Each scene shows the same named points in several views. A view is turned or mirrored, shifted and resized as a whole, has a little noise and may leave points out.

Scene 1
View 1
q_494: [ -6   5   6  -4  -1  15  -6   7   6  10  -1   2  -1 -19   4   1  -1   6
  -5  -4 -10   8  13  16 -12   4 -14  -3  -2   1  -6  17  -1  -3  -1 -14
  -1 -13  -6   0   3]
q_570: [-21 -13   7 -14  -3   6  -4  19  -5  11  13 -12   7 -15 -13  -8  -4  -1
 -17   1 -23 -14   5  19 -21   3 -10  -3  -4 -22   7  17  13 -11   5   4
  10  -2  16 -14 -13]
q_792: [  0   6  17 -10   2  10  -9  17  -6   6 -10 -11  -5  -8   1  -2   3   5
  14  -2  15   3   9  25 -14  13 -29   5  29  -4  -5   6   2  -9  17  -9
   0  -2  -6 -14  20]
q_710: [ -7   8   3 -15  -5  17  10   6  -6  -3   5 -23   0  -7  -6 -16 -10  -2
  -1  -6 -25   2  14  13 -12   0  -9   2  -6  -4   6  16   4  -3  -3   4
   6 -14   1  -1   5]
q_619: [-12   0  -4  -7  -9  19  -6   1  -3   5  10 -15   8 -12  -6  -1  -6  -5
 -29   4 -14  11   9   2  -8   0   9  -6 -12  -1   7  13 -10   2 -20   7
   2 -18   0  -1 -20]
q_563: [-14  12  -7   1  -5  10 -27  -5  14   7   5  21  -7 -27   8  13  -7   9
 -17   3  -5  23  17  17 -12   4  -6  -5 -22   6 -11  22   1   0 -13 -28
  -9 -21 -14   2  -9]
q_235: [-12   9  -5  -4  -3   2 -33   0  10   3  -1  21  -6 -21   9  12  -8  16
   2   5  10  19   9  29 -11   4 -15   6 -13   4 -12  16  10  -4   1 -32
  -9  -7 -15  -1   3]
q_608: [  0   0  19  -5   3  21  21  18  -1  17  -1 -15   4 -16  -1 -12   2   0
  -3 -13 -31  -6  17  11 -15   3 -21 -10  14  -6  -1  17  -6  -5   6  -1
   8 -12   8  -1   8]
q_422: [ -6  15 -11 -19 -10  10  -3  -6  -9 -19   6 -25   4   1  -5 -12 -24   2
   0   3 -10  17   4  15  -2  -6   4  12 -17   9   7  10   4   5 -11   2
   2 -10  -8   3   3]
q_496: [  0  17   0 -10  -5  15  -1  -1  -2  -5  -3 -13  -2  -8   3  -6 -11   3
   4  -3  -6  17  11  15  -4   1  -9   4  -2  11  -2  11  -4   2  -4  -8
  -1 -14 -12   3  11]
q_499: [ -5   8   1  -8  -4  12 -14   4   1   1  -6  -3  -4 -13   1   2  -1   5
   5   3   8  10  10  19 -10   6 -12   7  -1   0  -3  12   3  -2  -2 -10
  -4  -9 -11  -2   6]
q_612: [ -7  -5  10 -17  -2   8  10  17 -12   2   6 -26  11  -3  -8 -18 -13   2
   0  -3 -22  -9   1  20 -12  -3 -13   4   6  -9   6  10   8  -6   9   5
  12   2  12  -8   5]
q_331: [-12  11   8 -15  -6   6 -13   6 -15  -3  12 -22   0  -2  -7  -6 -14  -4
 -21   0   4  15  11  15 -13  13 -10  -6  24  -1   4   9  -7  -6   1   0
   1 -14   0 -21  -5]
q_393: [ -8   9  -8  -5  -7  20 -15  -3   9   2  -8   3  -8 -20   2   5   3   5
   5   4   1  12  15  13  -9   2  -4   8 -25   1  -1  17   5   1 -15 -10
  -6 -16 -17   8   2]
q_302: [  0   5   5  -2  -2  22  -4   6   1  11  -5  -7   3 -15   3   2   3   1
  -9  -1  -1  11  12   8  -7   5  -7  -4   4   5  -2  11 -14   1  -8  -4
  -1 -15  -8   2   1]
q_687: [-11   0   2  -8  -5   6 -24   8  -6   5   4  -6   4 -11  -2   6  -4   3
 -15   8  15  12   2  18 -12   8  -7   1  12  -2  -2   7  -4  -5  -2  -6
  -1  -6  -4 -13  -7]
q_28: [ -4  -2   4  -8  -1  17   9  11   2   8   0  -9   6 -15  -1  -8  -4   4
   1  -5 -26  -3   9  14 -10  -5 -11   1 -11  -4   1  15   4  -2  -2  -3
   6  -7   3   4   4]
q_451: [-20   8 -17  -4 -10   9 -29  -9  11   0  11  15  -2 -24   2  10 -12   7
 -21   8 -10  22  12  14 -10  -2   6  -1 -37   4  -3  21   5   2 -21 -19
  -8 -20 -12   3 -19]
q_200: [  6  13   3 -10  -4  26  12   3  -4  -3  -9 -24  -2  -6  -1 -12  -2  -1
  11  -6 -13   9  15   8  -5   0  -9   5   0   7   4  11  -6   3  -6   3
   2 -16 -10   8  14]
q_897: [-10   0   7 -11  -3  12  -2  11  -5   7   6 -14   3 -12  -5  -7  -5   0
 -11  -1 -13   1  10  15 -14   4 -11  -4   5  -6   3  14   1  -6   1  -1
   4  -9   4  -8  -2]
q_431: [-12   1   0   0  -3  15  -5   3  10  15   9   9   5 -26   4   3  -6   4
 -25  -4 -29  10  15  11 -13  -2  -5 -12 -17   2  -5  22  -5   0 -12 -15
   0 -19  -1   4 -14]
q_238: [ -7   9   6 -10  -5  23   4   6  -3   4  -1 -19  -6 -12  -7  -9   4  -6
  -4  -5 -13   3  20   7 -14   9 -10  -3   0  -6   8  17  -1  -3  -7   5
   1 -21  -3  -5   2]
View 2
q_431: [ 12 -10  -1 -11   1  -4  12  -2   8  -9  -8  12  17   0   9 -13   9  10
  -5   6 -11  -7   0 -11   4  18   9  -1  -6  16   2   6  17  -3  -5   2
  11 -13   5   9   2]
q_710: [ -5   4 -12 -10  -5   0   4   4   8  -1  -1  19   7   3   3 -14  -7  11
 -11   7   2   2   7  -9   2  14   7 -16   7  14   7  -8  -1  -5   4  -4
   0   9   7  -5  -5]
q_792: [  6 -20  -9  -4  -6 -13  -1   0   8   0  20  11   3   7  -7  -4  -9   9
  10 -12  18  -3   4  -6   3  -7  10 -11   5  -3   9 -16  -9  13   3 -18
 -10   9 -16 -12  -1]
q_302: [ 13 -11   1  -3  -6  -4   2  -7   9  -1   0  10   7   8   5  -7   0   4
   4   5  -2   1  -9  -6   5  12   8 -10  -2   1   6  -8  -1   4  -3  -9
   4  -3   2  -1  -3]
q_496: [  3  -4  -8  -6  -3  -1   0  -3   4  -3   0   8  12   2   2 -12  -1   4
   5  -1   8   2  -2 -11  10  17  10 -17  -2   7   0 -11 -15   2   1  -1
  -3  -1   4  -7  -6]
q_570: [ -5  -2  -4 -15  -5  -9   7   9  12  -8   5  20   3  -1   2  -6 -10   9
 -15   7  -6  -8  15  -2 -17  -3   8   1  10  16  14   3  23 -10  -1  -2
  -1   9  -9  -4   1]
q_499: [  7 -14  -1  -6  -1  -6  -3  -4   6  -7   7   8  10   3   3 -14  -1   1
   6  -4   9  -2   2  -6   1   4  12 -12  -6   4   2 -10  -6   2   0  -6
   0  -7  -5 -11  -4]
q_687: [  8 -12   3 -10  -5  -6   0  -6   8 -11   7   8   5   1  -2   0  -5   0
  13   1   0  -3   1   3 -11   1   9   0  -7  -1   7  -4   0   2  -6   1
  -7  -4 -11  -9  -2]
q_422: [ -9  12  -9 -11  -2   6  -4  -1   2  -9  -5   7  11  -5   3 -14  -5  -5
   0   7   6   5   4  -8  -2  19   8 -19  -4  12   0  -9 -19 -10   0  13
  -6   2   8 -12 -11]
q_393: [  9 -13   5  -4   5  -2  -6  -6   5 -11   1   9  15   3  12 -26   5  -4
   0   2   5  -1   1  -7   4  10  15 -16 -12   8  -4  -8  -2  -6   2  -5
  10 -19   2 -11  -5]
q_235: [ 10 -24   1  -9   8 -10   1  -6   1 -17   9   0  21  -4   3 -19   8  -2
  14 -15  13 -11   8 -11   3   1  17  -5 -19   8  -8  -4  -2   3  -2   2
   0 -23 -12 -10   1]
q_563: [ 15 -20   4 -12   8  -4   7  -9   4 -18  -2   6  22  -1   8 -20  14   3
  11  -4  -2  -7   3  -6   5  15  14  -2 -22  11  -7   4   5   1  -5   6
   9 -29   0  -1   0]
q_451: [  8  -9   7 -15   8   0   3  -7   3 -22  -8   7  22  -6  12 -22  12  -4
   5   4  -7  -6   6  -3  -4  17  13  -3 -22  16  -7   7   7 -10  -5  16
  11 -29   4  -5  -3]
q_897: [  2  -5  -6 -11  -7  -6   5   2  10  -4   3  16   6   3   1  -6  -6   9
  -3   4  -2  -2   5  -4  -5   7   7  -6   5   9  10  -3   6  -1  -1  -5
  -2   5  -3  -3  -1]
q_331: [ -1  -2 -12 -18 -11  -2   7  -3  11  -8   5  19   1   4  -9   5 -10  14
  15   4  -1   3   5   8  -6  12   2  -4  -1  -1  11  -2  -9   6  -4   3
 -13   8  -1  -8  -5]
q_619: [  6   4   4 -12  -6   3   2  -5  11  -9  -9  14   6   2   7  -5  -2   1
  -2  20 -16   3  -4   3  -9  19   5  -5  -4   8   8   2   7  -9  -6   7
   5  -4   9  -1  -6]
q_612: [ -9   6 -12  -9  -9  -7   4  10   9   1   4  13   3  -2  -1  -3 -14   8
 -13   3   4  -3   8 -13  -7   3   7  -9  16  14  14  -8   4  -5   2  -4
  -9  22  -6  -4  -2]
q_200: [  3   0  -8  -1  -6   1  -2  -1   7   4   0  13   7   8   5 -15  -5   5
  -5   5   7   7  -5 -11  11  17   8 -25   6   6   5 -16 -14  -1   4 -11
   1   7   9  -6  -8]
View 3
q_619: [  8   9   0   8   3  -1  -2  -2  -9 -28  -5  11   2   2 -18   9   2  -7
  -8 -13  -1  -1  -4   6 -19   0  -1  -3  -5  -6  13  13  -1  -4 -13  -8
  -6   0   5  16  10]
q_431: [  5  16   3  -9   7  -6  14   5  -2 -20   2   8  12  19   5   6  -2   4
 -21   0   2  -2  -1  -6  -7 -10 -13   2 -15  -8  16  18  -3   4 -13  -6
  -6   6   2  13  11]
q_687: [ 10   6  -3   9  12  15  -8 -13  -7 -14   6   5  -1  11  -2 -16  -5  -3
   8   8   0   8   0   3   3   6   6   1   3 -12   0  -6  -3   2   3  -6
 -14   1  13   6   8]
q_302: [ 5  4  6  0  3  4  2 -8 -2 -3 -1 -1  3  7 -4  0 -5 -2  0 -6  9  1 -3  5
 -2 -8 -9  5 -5 -2 11  3 -5  8 12 -1 -6 -1  7  3 13]
q_451: [ -3  38  -5  14  14  -4  11  -2 -10 -28   5  17   7  22  11  10   1   7
  -5   3  -2  -9   8   5   0  -7  -7  -7  -1 -21  10  27  10   3 -21   0
  -2  25   9   8   2]
q_608: [ 13 -24  12 -28 -14   4   4   0   7   3  -5  -1   7   2  -6  -4  -2   1
  -8  -1   3   8  -6 -19  -7 -10 -11   5 -24   8  13   1  -2  11   3 -11
 -11 -19  -6  10  19]
q_792: [ 10 -18   6  -7  -4  22  -9 -19   4  16   6  -5  -4   7   6 -25  -8   6
  22  15   5  14   2  -9  15  -3  -1   4  -6  -4  -2 -14   2  16  20  -4
 -15 -10   7  -6  13]
q_897: [ 11  -9   3  -9  -4   8  -4  -5  -1 -11   0   7   1   4  -5  -8  -1   1
   1   3  -3   6  -1 -10  -5  -1  -1  -1 -12  -3   6   4   3   5  -5 -11
 -12  -8   2  10  12]
q_612: [ 18 -21   6 -16 -19   9  -8  -2  -5 -10   1  10   2  -8  -5 -14   2  -5
  14   4 -10  10  -1 -14  -6   3   4  -2 -18  12   3   0  18   8  -8 -13
 -18 -16 -10  17  17]
q_496: [  8   3  10   5  -8   9  -1  -3  -1  -2   1   2   3   4   6   0  -1   2
  20  -3   9   2   4   2  -6 -13  -3  -4  -7   0  11   8  11  10   8   9
  -3   7  -6  -3  10]
q_499: [  2   6   2   4  -1   9  -2 -15  -3   2   4   3   0   8   6  -7  -4   5
  15   5   3   1   4   2  10  -6  -5  -1  -2  -8   3   5   9  13   7  -1
  -7   6   7  -1   9]
q_28: [  7  -4   6 -16 -15  -2   5  -4  -4  -5  -1  10   8   0   1   0   0   0
   1  -1  -4   0   0  -8   0  -8  -9   2 -17   7   9  12  15  13  -4  -8
 -11  -4  -6  15  16]
q_494: [  4   5   5  -7   2   5   7  -5   0  -3   3   3   6  14   8  -4  -4   6
  -2   5   5   2   1  -5   3  -9 -10   3 -11  -6   9   7   2  11   2  -3
  -8   3   3   3  12]
q_422: [ 12   8   7  15 -15   8  -9   0  -9 -17   0  12   1  -7  -1   4   6  -2
  31  -7  -1   0   7   6 -14  -7   7 -14  -4   4  10  17  26   4  -8   8
  -4   9 -11   5   8]
q_238: [  4 -12   5  -5 -10   7  -6 -10   4  -2  -9   4  -4   1 -15   4   0   5
   3  -8   2  -1  -1  -8  -8 -11  -7  -6 -11  -6  11  11   3   7  -1  -8
  -2  -7   5   3  11]
q_393: [ -7  20  -1   6  -1  -1   6 -16  -7   0  -1   8   2   9   5   7  -2   7
   8  -3   2 -10   6   6  12 -12 -13  -3   0 -11   8  21  14  14   0  -1
  -2  16  10   1   8]
q_200: [  6  -9  13  -2 -19   5  -3  -6   0   6  -7   0   0  -7  -7   7   0   0
  19 -14   9   0   0   2  -7 -16  -7  -3 -10   9  14  11  13  13  12   4
  -2  -4  -6   0  14]
q_710: [ 10 -13   9  -8 -19   6  -4  -2   0  -7  -6   8   1  -3  -7   3   4   2
  11  -5  -2   2   1 -11 -12 -10  -2  -7 -16   3  12  13  15   8  -8  -6
  -6  -6  -7   8  12]
q_331: [ 17 -12   4  10   5  22 -17  -4   3 -18   2   1  -7   7 -10 -12  -1   0
  12   4   3  13   0  -7 -17   1  12  -8  -5 -11   6  -7  -7  -4  -3  -4
 -10  -7   5   1   6]
q_235: [ -1  27  -1   6  13   8   8 -12  -5  -3  16   7   7  26  28 -12  -6  12
  11  21   2  -1  11   0  21  -7  -7  -1  -1 -19   1   8  11  15   1   3
 -10  22  10  -2   5]
View 4
q_235: [ 17   5   3  -4  34   0   4  -2 -17  12 -19   0  -3  -3  -1  -5   5  11
  -9   4  -8  -5   2  -6 -16   4 -17   1  -2  12   0   4  11  -6 -14  13
  -1  10  17  -4   6]
q_393: [ 15  -3 -10  -1  22   0   8  -1  -3  16 -14   1  -3 -15  16   1   0   9
  -9   8 -17  -5   1  -3 -10   5   2   0  -1  -1  -7   8   1  -2  -6  10
   1  17   8 -12   3]
q_608: [ -9  -6   4   9 -10   3  24 -16  24   5   4  10   3 -11  -6   0   7   2
  10  -9 -23   0  -5   3   2  -2   5  -1  -4   9   4  18   6   5   6   6
 -12  -8   6 -13 -12]
q_792: [ -7  17  -4  10   1   5   6 -12   0  11  11   3 -15 -10  -5  -1   5  10
   4  -1 -16  -5  -4   2  -1  -1 -19   5  -7  17   7   3  20  -2  -9   7
 -20   2  11  11 -13]
q_687: [  5   4   1   0  10  -7   0 -12 -10  11 -10  -1  -4   0  -1  13   5  11
   0   1 -11  -8   0   5   3  11   2   6  -8   7  12  -3  14   6 -12  10
  -2   3   5   9  -2]
q_238: [ -4  -5 -12   7  -1  -1  16  -6  13  11  -7   4  -3 -11   7   8   4   2
   6   0 -24   1   1   4   5   5   8   5  -3  -3   0   9   1   4   2   9
  -8   7   2  -4  -8]
q_28: [  5 -11  -2   3  -1  -2  15 -11  18  11   0   1   3 -10   1  -5   5   4
  -6  -5 -18  -1   4   0  -5   0   6   0  -5   5  -1  13   2   5   3   6
  -2  -2   7 -16  -4]
q_494: [  5  -3   3   2  12   1  15  -9   3   8 -12   7   3  -7   0   3   6   7
   3  -2 -18  -2  -3  -1  -5   3   1   0  -3   7   3  12   5   2  -3  10
  -5   3  10 -10  -2]
q_897: [ -1  -5  -2   4  -1  -5  12 -12  10   8  -5   0   0  -4  -4   5   6   3
   2  -5 -17  -1   5   4   3   6   6   5  -7   4   6   6   6   7  -2   9
  -3  -4   5  -2  -5]
q_710: [ -4  -9 -13   2  -7  -5  12  -4  17  10  -3  -1   1  -7   1   1   9   0
  -3  -4 -21   7  10  -1   1   2   5   6  -4   1   0   9  -3   5   5   6
  -6   0   2 -11  -7]
q_496: [  1   2 -14  -5   1  -3   3  -1  -2  11  -6   4  -1  -9   8   6  12   7
  -7   3 -16   4   1  -9  -8   1  -5   3  -2   6   1   7  -1   0  -1   2
 -12   9   3 -13  -6]
q_422: [  3  -7 -23 -10  -6 -15  -6   3   1  14  -6  -7   0  -3   9   6  14   3
 -18   2 -14   9  16  -8  -5   5   3  10  -3  -1   1  -1  -8   4   1   2
  -3   8  -3 -13  -2]
q_499: [  6   5  -6   1  12  -1   5  -6  -4  13  -6   0  -7 -10   6   2   4  10
  -5   4 -15  -4   0  -1  -6   3  -6   3  -3   7   1   4   8  -2  -7   8
  -8   9   8  -2  -3]
q_331: [-10   3  -9   1  -4  -9   3  -8  -4   6 -12   1  -3   6  -6  20  13   4
   7  -3 -16   4   4   4   9  11   1  12  -7   5  15  -3   6   8  -5   9
  -9  -1   0   9  -9]
q_619: [  7 -15  -4  -4   1 -13   8 -10   4   9 -19   1   8  -2   8  19   7   6
  -2   0 -16  -2   3   4   5  13  26   4  -6  -7   6   5  -4  12  -1   8
   6   4  -5 -10   1]
q_570: [  3 -15   5   8   2  -9  17 -16  22   9  -3  -8   2   1 -13  -3   1  -1
   2 -11 -16  -4  16  13   8  10  13   7 -11   2   7   3  12  12  -1  14
   8 -14   7   4  -3]
q_563: [ 18  -5   5  -6  36  -1  11   0 -16   8 -34   7   7  -1   4   6   6   9
  -1   4 -13  -2  -2  -7 -14   8  -1  -1   1   3  -1   9   0  -2  -9  15
   5  12  12 -13  10]
q_451: [ 22 -14  -1  -9  34  -9   6   2 -12  11 -36  -1   9   1   6   6   5   6
 -10   4 -12  -1   8  -5 -11  12  10   2  -1  -5  -3   5  -4   3  -8  15
  14  11   8 -15  14]
q_612: [ -5  -8  -5   4 -16  -9   8 -14  23  10  11  -7  -1  -3  -9  -4   9   0
  -6 -10 -16   2  14   4   3   2   4   8  -9   8   7   4   8   9   2   4
  -4 -13   2  -4 -10]
View 5
q_897: [  4  -2 -16  -6   5   4  -4   4  -1  -3  -6   0   7   8 -13 -13  -5   1
   7 -12  -7  -9   1 -15 -13  11  -5  -1   0   3 -11  -8   6   0   1   7
  -8  11   0  -2  -5]
q_235: [  1  -1  -2   6   8  10 -21 -22  -9   1 -11 -17   4   0 -15 -23   4   2
  30  12   7 -25  17 -14 -22  -7   2  -6  13  -6  27  -8  30   2   7  -8
   2  -1 -11   9 -13]
q_28: [  3 -10  -9  -9   5   2  -3   6  -4  -2 -18  -1   2   7  -4 -14  -2   8
   3  -4   1  -3   1 -13 -15   1   1   2   3   3 -18 -15  13   5   5   9
 -14  22  -9   4   2]
q_612: [  5  -2 -18 -12   4   0  -3  14  -1   0  -9  -6  -6   8 -14  -9  -5   0
   2 -20   6  -4  -9  -1  -6  17  -6   5  -3  -6 -24 -18   1   1  -3  18
 -18  21   2  -8  -8]
q_393: [  0 -15  -7   3   3  11 -12 -10  -5   7 -25   4   2   8   0 -18  -5   9
  20  10   5 -16  15 -16 -30   0  -4 -13   6  14  11  -5  23   8   9  -6
  -6   3 -18  14   1]
q_570: [  8   0 -25 -13  18   8  -4   6  -4   0  -7  -1   9  15 -25 -20  -2   2
   5 -16 -10  -2 -14 -18 -11  17   3   0   3  -8 -25 -23  -8   5   4  14
  -9   3  -3   3 -10]
q_687: [  3   4 -15   5   2  13 -12  -4  -2  -4  -4  -7   0  12 -18 -16  -3 -10
  19  -7 -10 -16   5 -15 -13  15  -8  -6   0  -2  13   4   7  -1   6  -7
  -2  -5   5  -2 -10]
q_451: [ -5  -9  -2   9   2   1 -13 -17 -12   1 -10  -5  10  -2  -2 -25   5   2
  34  13  -7 -11  24 -29 -30   8  12 -21  16  11   3 -16   5  15  18 -10
   7 -13 -23  22   5]
q_499: [  2  -5 -11   2   2  11 -14  -7  -3   3 -15  -3   0   8  -9 -13  -5   2
  16   0   5 -20   9  -9 -19   3 -10  -5   1   5  13   0  22   0   2  -3
  -8   8  -4   2  -8]
q_331: [  2   8 -20   3  -6  -1  -7   3   0  -3   7  -3   9   2 -17  -5  -9  -8
  15 -23  -9 -18   7 -13 -12  25 -15  -7  -3   8  -1   3  -2  -7  -6   2
  -2   1   9 -11 -12]
q_710: [  2  -9 -15  -8  -1  -5  -2   9  -1   4 -12   4   4   0  -2  -8  -8   9
   5 -13   6  -8   6  -9 -18  13  -8  -4  -1  12 -21 -13   6   2  -3  13
 -13  19  -7  -1  -2]
q_563: [ -2  -5   0   8   4   4 -13 -20 -11  -5  -7  -8  18  -4  -6 -24   4   6
  29  14 -10 -17  25 -30 -27  -6   8 -13  17   8  15  -8  20   5  12 -12
   9  -5 -17  16  -1]
q_238: [  4  -9 -19  -5   3   3  -2   6   0   3 -12  11  13   7  -4  -9 -12  10
   3 -12  -5 -11   6 -17 -22  10 -13  -6  -4  19 -11  -1  10  -1  -3   6
  -9  15  -5   1  -2]
q_302: [  1  -6  -8   3  -3   8  -3   2   0  -7 -12   3   6  10  -1 -11  -6   0
   7  -2 -12 -11  11 -19 -17   1  -7  -3  -1  12   3   8  19  -2   6  -6
  -7  15  -1   0   4]
q_494: [  3  -4  -6  -1   5   6  -7  -4  -4  -6 -10  -4  11   3  -8 -16  -1   7
  10   0  -6 -13  10 -19 -18  -5  -2  -1   5   3   2  -4  21  -1   4  -1
  -4  14  -6   3  -3]
q_431: [  0  -7  -2   0   4  -1  -1  -4  -8 -11  -6  -3  19   1  -3 -23   4   6
  13   5 -21  -3  13 -32 -19  -4  11  -4  12   7 -13 -13  10   6  12  -2
   1   8 -13  13   8]
q_619: [ -3  -7 -13   4  -6   1   0   5  -2  -4  -8   6   4   8   0 -15  -5  -5
  14  -6 -20  -2  10 -25 -19  23   1 -14   1  17 -16  -3  -9   9  13  -4
  -3  -1  -7   9  10]
q_608: [  7  -4 -13 -13   7   0   5  13   1 -11  -9   4  15   7  -8  -9  -6  12
 -13 -15 -11  -4  -3 -16  -9  -5  -6  12  -2   3 -22  -6  18  -7  -4  13
 -14  34   3  -7   0]
q_200: [  0 -14  -9  -2  -9  -1  -2   9   1   3 -20   7  -3   3   8  -3 -11   7
   2  -8   9 -13  12  -5 -19   6 -15  -3  -6  20  -8   2  20  -1  -2   6
 -17  28  -5  -4   3]

In a view up to two points have been moved. Name them for each view, in the order of its rows, or write none.
view 1 | none
view 2 | q_331
view 3 | none
view 4 | q_494
view 5 | none
